Points, in no order, along strands that fork and pass close to each other.
Two points are linked if the straight distance between their rows is under 34.9. Some points are linked to none.
(103): [ 18 -14  -7 -11  11   9   7  18  12  -6   2   1  -1  -2   5   0   9   4
  22  15  10   5]
(661): [ -4   2  -8  17  13  -7  -6 -23   2  15   3  -3   0  24   9  19   6  -6
  -5   4 -31  -6]
(559): [  2  12   4   0   2  11  18 -13  14 -26  24   8 -15   9  11   3 -13   0
 -12  -5   5  14]
(763): [ -9 -15  13 -13   6 -27   3 -12  -1  -4  14  18   1 -19 -10 -15 -10   2
 -10  -1  -3 -24]
(486): [  9   6   9   3  -6  14  30   5  -1 -24  -4   4  10  20   4  -3  -3   0
   0  -5   9  20]
(774): [  6   0   6  -6   7  22   7  16  14  -9  10  -4 -15 -11  -8 -15  -5   3
  10 -10  23   3]
(218): [ -9  -7 -10  -5 -33   9  16   0 -12   2 -12   7  24   4  -9   3   0   2
  -6  -6   3  24]
(152): [  0  15  -8  10  12  17  -3   5  15   1   5  -6 -17 -12  16  -1  -2  -2
  11  -2   8 -10]
(729): [  4 -16 -19  -9 -10  -7   2   9  -8  12  -8   0  15   2 -10  11   9   1
   1  11  -9  12]
(826): [-21  16  18  -2  -9 -11  -2 -11   3  -2   6   9 -17 -22  10  -7  -5  -2
   3  -7   8 -14]
(674): [ -1  -2   0   0 -23   7  18   0 -16  -1  -2   0  12   9  -7   7  -1   3
 -14 -11   2  23]
(343): [ -6  11   5   9   3  -9  -2  -5   2   6 -11   2  12   1  12  -8  -8   9
   3   3  -2 -17]
(775): [ 10   1   4  -7  11  22   4  15  15  -8   9   1 -20 -11   2  -2   3  -2
  19  -3  21   5]
(994): [ -1 -10   5 -13 -23 -10  -3  -4 -20  -2   4   4  11  -2 -19  12   1  -4
 -20 -12  -8  18]
(785): [  3 -19  12 -19   1 -21   1  -5  -3 -14  10  13   2 -11 -12 -16  -7   3
  -5   3   6 -14]
(1053): [ 10  -6 -18  16   4  25  13  13  -2   9   0 -15   0   1   4  12  19  -6
   7   6  -5   6]
(306): [  3  19   9   1  -7   6 -27   1  -1  -2 -22 -11   2   6   4   4   2  -3
  13  -4   8   2]
(1007): [-21   3  20  -1 -16  -6   9 -13  -9  -5  19   4 -17 -10   2  10   9  -7
  -9 -12   0   8]
(902): [ -5   6  12  -4 -19   1   3   3  -9   0 -12   0   4 -15  -7 -12  -5   4
  -4 -12  13  -3]
(438): [ 18 -19  -2 -18  17   8  -1  14  14 -10  14   3 -12   3  -7   3   3   3
  14  13   7   4]
(859): [  0   0  -8   0 -11   2   1  12  -3   6 -26  -5  18  -7   2 -11   0   7
  11   3   9   0]
(770): [  4  -5   3  -6  10 -26   0  -2   1  -6  -3  12  13  20   8  -3  -5   8
   2  20  -8  -2]
(236): [ -2  -7  14 -10  -6 -30 -15 -12 -15  -2   2  11  15   2 -14   6  -8   0
 -16  -6 -20  -3]
(528): [  6 -12 -16  -2   1   4 -12  15  -6  12 -15 -12   9  -9 -23 -13   2   5
  -1   0   3 -10]
(174): [  1   4   6  -2   6  16   2   8  12  -4  14  -3 -12  -8  -9 -15  -9   6
  -8  -9  15  -4]
(498): [-18   1  10   2 -13  -9  -4   3  -9  11  -7  -1  -9 -36 -10 -10   4  -6
   1 -10   6 -16]
(242): [ -5  11   0   9  13 -16 -26 -10   3   9 -25  -1   4  19   6  -5  -7  -1
   3   7 -11 -13]
(957): [ 10  -3   3  -3  -3 -11  18   0  -2 -16  -9   8  13  24  16   8   5   0
   9  18   0  20]
(319): [ 13 -14   4 -19  -2  -1  -4  13   5  -8  -5   6  -2  -9 -12  -6   3   3
  12  -1  16   0]
(927): [  2  10   8   5   0  -6  22  -3  -1 -17  -4   7  16  23  19  -2  -6   1
  -4  13  -3  10]
(628): [ -7  20   7  10   3  -9 -21  -6  -1   5 -25  -3  11   9   8 -11 -12   5
   3   0   1 -14]
(237): [-14   5  14   4  -4  -8   5 -12  -6  10  11   4  -4 -11  -5  -1  -7   1
 -15 -12  -2 -13]
(307): [-10   4  -7  -6  12 -13  -7 -17  16   6  22   7 -34 -14  -6  13 -11  -3
  -7 -13 -18 -10]
(1057): [ -2  17   0   8  -2   4 -30  -9  -2   4 -18 -13  -4   0  11   6   9  -7
  12  -4   1 -11]
(244): [  8 -12 -11  -2  20  10  20  18  13  -2   7   0   0  -8  16  -7   4   5
  20  16   3  -6]
(439): [ -6  -2   0  -3   9 -13 -12 -25   3  10  24   6 -11   6  -6  21  -7  -6
 -13  -8 -26  -8]
(896): [  8 -21   0 -13  13  -1  19 -10   7 -18  29   9 -15   0   1   2   2   2
  -5  11   7   5]
(1047): [  2  -5 -18   6  -1   0 -13   8  -8  11 -26 -13  12   9 -13 -10   5   2
  -3   6  -4   2]
(530): [  0 -10  -5 -19 -23   1  -6  12  -4   0 -21  10  12 -17 -18  -7  -2  -1
  12  -8  14   7]
(881): [  1 -11   3 -11 -13 -17 -10  -4 -17   2   2   1  14   8 -15  13   0   0
 -16  -4 -18  10]
(295): [  2   3 -10  14   7  21  -7  -4   5  10  12 -10 -20  -3  12  20  16 -10
   7   2  -7   1]
(594): [  1 -13   5  -5   6  -9  13  -9   2  -6  23  11  -5   5   3   5  -2   5
 -10  10  -5  -2]
(506): [  2  -7  -7  -8 -13   5 -12  11  -9   9 -17  -7   9 -17 -21  -7   0  -1
  -2  -8   8  -1]
(186): [  4  15  14  -7  -2   8  -2  -8   7 -17  16   6 -11  15   5   5 -10   2
 -10  -8   5  15]
(200): [-10 -14  13  -7  -3 -21   9 -17  -6  -4  22  15  -8  -1   2  13   3   0
  -8   5 -11  -5]
(716): [ -2   6  -9  14   3   7  14  14  -2   6 -26 -12  19  -6  11 -17  -2   4
   9   3   6  -4]
(385): [ -3  -7   0   0   8 -11  -7  -2  -1  14   3   2  -1 -12  -6  -8  -5   5
   1   1  -3 -23]
(922): [  9  -9   2 -23 -20  -4 -12   9  -8 -10 -11   9   8  -5 -19   5   0  -6
   8 -11   7  15]
(434): [ -8  -1  19  -7 -21  -6   3 -10 -19  -4  14   5   3   1 -12  10  -1  -2
 -25 -19  -3  15]
(623): [ -5  13  17  -3  -9 -21 -19  -8 -10  -4 -16   5  15  11  -2  -4 -16   3
 -10  -4  -5  -1]
(768): [  2   2   1  -1   3   5 -18   7   2  10  -5  -5 -12 -21   1  -2   6  -1
  15  -1   9 -16]
(181): [  1  -2  -9  18  -2  19  10   2  -4  12   3 -12  -8  -6  16  21  23 -11
   9   5  -6   2]
(617): [  4 -12 -23  16  15   9  11  11  -3  14  -2 -13  13  -1   1  -8   8   3
   1  11  -8 -11]
(932): [ -5   2 -17  20 -11  15   8  -1 -11  11 -18 -16   8  -8   8   4  17  -4
   1  -2  -3  -1]
(548): [-24   7  14   2  -5 -11  -2  -4  -1   9   0   2 -14 -33  -1 -13  -3  -3
   5  -9   9 -23]
(72): [-14  -4  -2   3 -19   2  -4  -1 -17  17 -11  -8  -1 -28  -7   1  10  -4
  -5 -11   5  -6]
(905): [  7  21  -2  11  11   9 -12   7  13  -3 -15  -6   1  18  18   0  -2  -4
  13   9   3   7]
(990): [ 10   3 -17   7  27   9  -4   6  15   6   7  -7  -4  16  -5  -9  -9   4
  -3   8  -5  -7]
(1045): [ -8   5  -2  -3   5  -7 -17 -20   8   6  22   3 -26  -6  -3  21  -5  -9
  -8 -14 -17  -7]
(914): [  5   0   9  -2 -18  12  23  -1 -11 -15   5   4   7  15  -7   3  -2   2
 -12 -13   9  27]
(788): [  7 -14   5 -17   0 -13   3   5  -1  -8   0   8   4 -12  -4 -17  -3   8
   6   6  13 -11]
(464): [ 10  -6  -7   4  13  16  11  17   4   5  10 -10   7   7 -18 -18  -7  10
 -13  -3   5   1]
(1075): [  2  -9 -13   2  -1  -7  -7   7  -9  13 -14  -5  12   9  -6   4   7   2
   0  12  -7   4]
(69): [  5  15   8  10   3   7  24   2   6 -22  -1   2  13  26  17  -5 -11  -2
  -8   5   1  14]
(297): [ 11 -18  -3 -20  19   6   3   4  17 -17  25   8 -21  -3  -3   4   3   2
   8  12   7   3]
(690): [  8   2 -17   3  29  -7 -12  -1  19   8   6   2  -4  18   2  -2  -9   5
   3  16 -13 -10]
(40): [  1   0  -9   8  21 -12 -18  -4   8  11 -12  -1   3  23   2  -3  -4  -1
   9  15 -12 -14]
(377): [ -2  13   7   0   2  13  -1   5  14  -7   6   3 -20 -16  15  -2   1  -1
  15  -1  16  -2]
(107): [ -6  -4  -9  16  -5   4  14  -1 -10  15  -4  -6   3 -11  15  11  17  -2
   6   6  -7  -4]
(577): [  9   0 -17  13  24  18   7  13   8   6   9 -12   6  12 -11 -21  -9   4
 -12   0  -1  -5]
(420): [  7   2   9  -9  -2   5 -15  13   3   0  -6  -2  -8 -19  -8  -7  -1  -1
  12  -6  19  -6]
(449): [  0  16  21  -6 -12   7 -13  -7   0 -12   5   0  -9   8   5  13  -3  -5
  -1 -14   7  15]
(708): [  2  12  19  -8 -18  -1 -17  -1  -9 -11  -9  -3   5  12  -3  12  -3  -5
  -3 -16   2  20]
(677): [  4  16  -6  15   7  22  -5  -1  10   0   4  -9 -14   0  14  10   6  -6
   9   1   1   0]
(130): [ 11 -14  -7 -15  -3 -14   4   7  -3  -7 -11   8  12  24   1   7   7   0
   9  19  -5  25]
(490): [  9 -12 -26  15  13  17   3  11  -1  14  -6 -16   2   2  -3  -1  20  -4
   3  10  -7  -7]
(427): [ -8  -2 -13  17 -16  12   6  -1 -15  16 -18 -14   8 -19  -3  -3  13  -1
  -5  -8   3  -5]
(372): [  0   8  11  -3   3 -17   4  -8   5 -10  -4  11   9   8  15 -10 -11   8
   5  11   1 -10]
(625): [-14   7   3  13   1   0  14 -17   2   9  17   3  -9  -6   4   1  -8   1
 -15 -11  -7 -11]
(1046): [  4   3  -3   3  14   9  12  13  12  -2   1  -1   3 -11  20 -16  -5   4
  17   8   8 -11]
(916): [  0  -1 -15  16  11   7   6   9  -3  10 -15 -13  13  -2   1 -20   1   5
   1   3   0 -14]
(466): [ 11 -14  -8   0   9   7  28  14   4  -8   8   2  11   9   2  -2   4   5
  -2  12  -4  11]
(41): [-24  10  25   2 -17 -10   3 -17  -6  -3  10   6 -18 -20   6   2   3  -8
  -5 -10   3  -1]
(2): [ 10  -2   2  -4   8   8   6  10   6  -4  11  -2   3   6 -12 -14  -8   7
 -10  -3   7   2]
(833): [  5  24   7   5   0  13 -14   3   7  -3 -16  -6   0   6   7  -4  -4   2
  11  -1  13   3]
(839): [ -7   2   6   2   3   3  16  -1   6  -4  14   5 -12 -15  12  -5  -2   2
   4   0  10  -5]
(415): [  2 -18 -15 -18 -19 -12  -8   5  -9   4 -11   5  20   2 -11  11   6  -3
   5   9  -6  19]
(1060): [ -3 -14  15 -13  -1 -29 -11 -14 -10  -6  17  14   0  -5  -7  14   1  -8
 -10  -4 -17  -5]
(612): [-14   7  21   1 -14   1   1 -12 -11  -2  21   2 -11  -1  -9  11  -1  -7
 -24 -22  -3  12]
(209): [-15   1   2   8   8   3  19  -5   6   5  25   4 -17 -15   8   0   1   0
  -5  -1  -2  -7]
(615): [  8 -15  -1 -14  -2 -23  -2   2  -7  -6  -2   9  11  17  -3   8   4   4
  -1  18 -12  10]
(895): [ -2   3  -9   7  11  -6 -14 -25   7  13  14   0  -9  21  -4  16  -4  -5
 -14  -8 -28  -8]
(293): [ -4   6 -12  22  11   3 -12 -11  -2   8 -11  -9   0  23   6   5  13  -7
  -3   6 -17  -6]
(104): [  6  -7  -9 -13 -14  -4  -5  17  -1   0 -26   4  17  -1 -13  -7  -2   4
  15   5  10   7]
(360): [ -1   4  -4   9   0   4 -16   0  -2  10 -16 -10  -2  -9   5   1  12  -1
  14   1   3 -15]
(899): [ -1  15  -9  21  10   9  -8   2   0   2 -19 -11   3  21  13   0   6  -8
   3   9  -3   4]
(539): [ -4  25  -5  10   4   7  17 -13  15 -13  20   8 -13   5  20   6 -16   3
 -14  -8  -5   3]
(522): [  9  -1  10 -15 -11  -2 -13   7  -6  -9  -6   0   5   9 -16   8   0   0
   0 -10   5  18]

A fork is a point with three links, a tip a point with one. Leave the first point through the second and follow the links. Name the first fork or tip that comes.
(200) / (1060): (181)
(763) / (785): (307)
(530) / (506): (415)
(615) / (130): (218)

A fork is a point with three links. Follow the links from the first point to the second and name the forks in between, in order.
(377) / (490): (181)
(708) / (548): (530) > (181)
(774) / (181): (377)
(1053) / (729): (530)
(994) / (839): (181) > (377)
(990) / (548): (377) > (181)
(932) / (729): (181) > (530)
(522) / (839): (530) > (181) > (377)

Name the points in between on the shortest way along the links from the first point to the second, in order.
(594) / (612): (200) > (1060) > (236) > (881) > (994) > (434)
(548) / (881): (826) > (41) > (1007) > (612) > (434) > (994)
(464) / (295): (2) > (174) > (774) > (775) > (377) > (152) > (677)
(420) / (899): (768) > (360) > (1057) > (306) > (833) > (905)
(833) / (1045): (905) > (899) > (293) > (661) > (895) > (439)
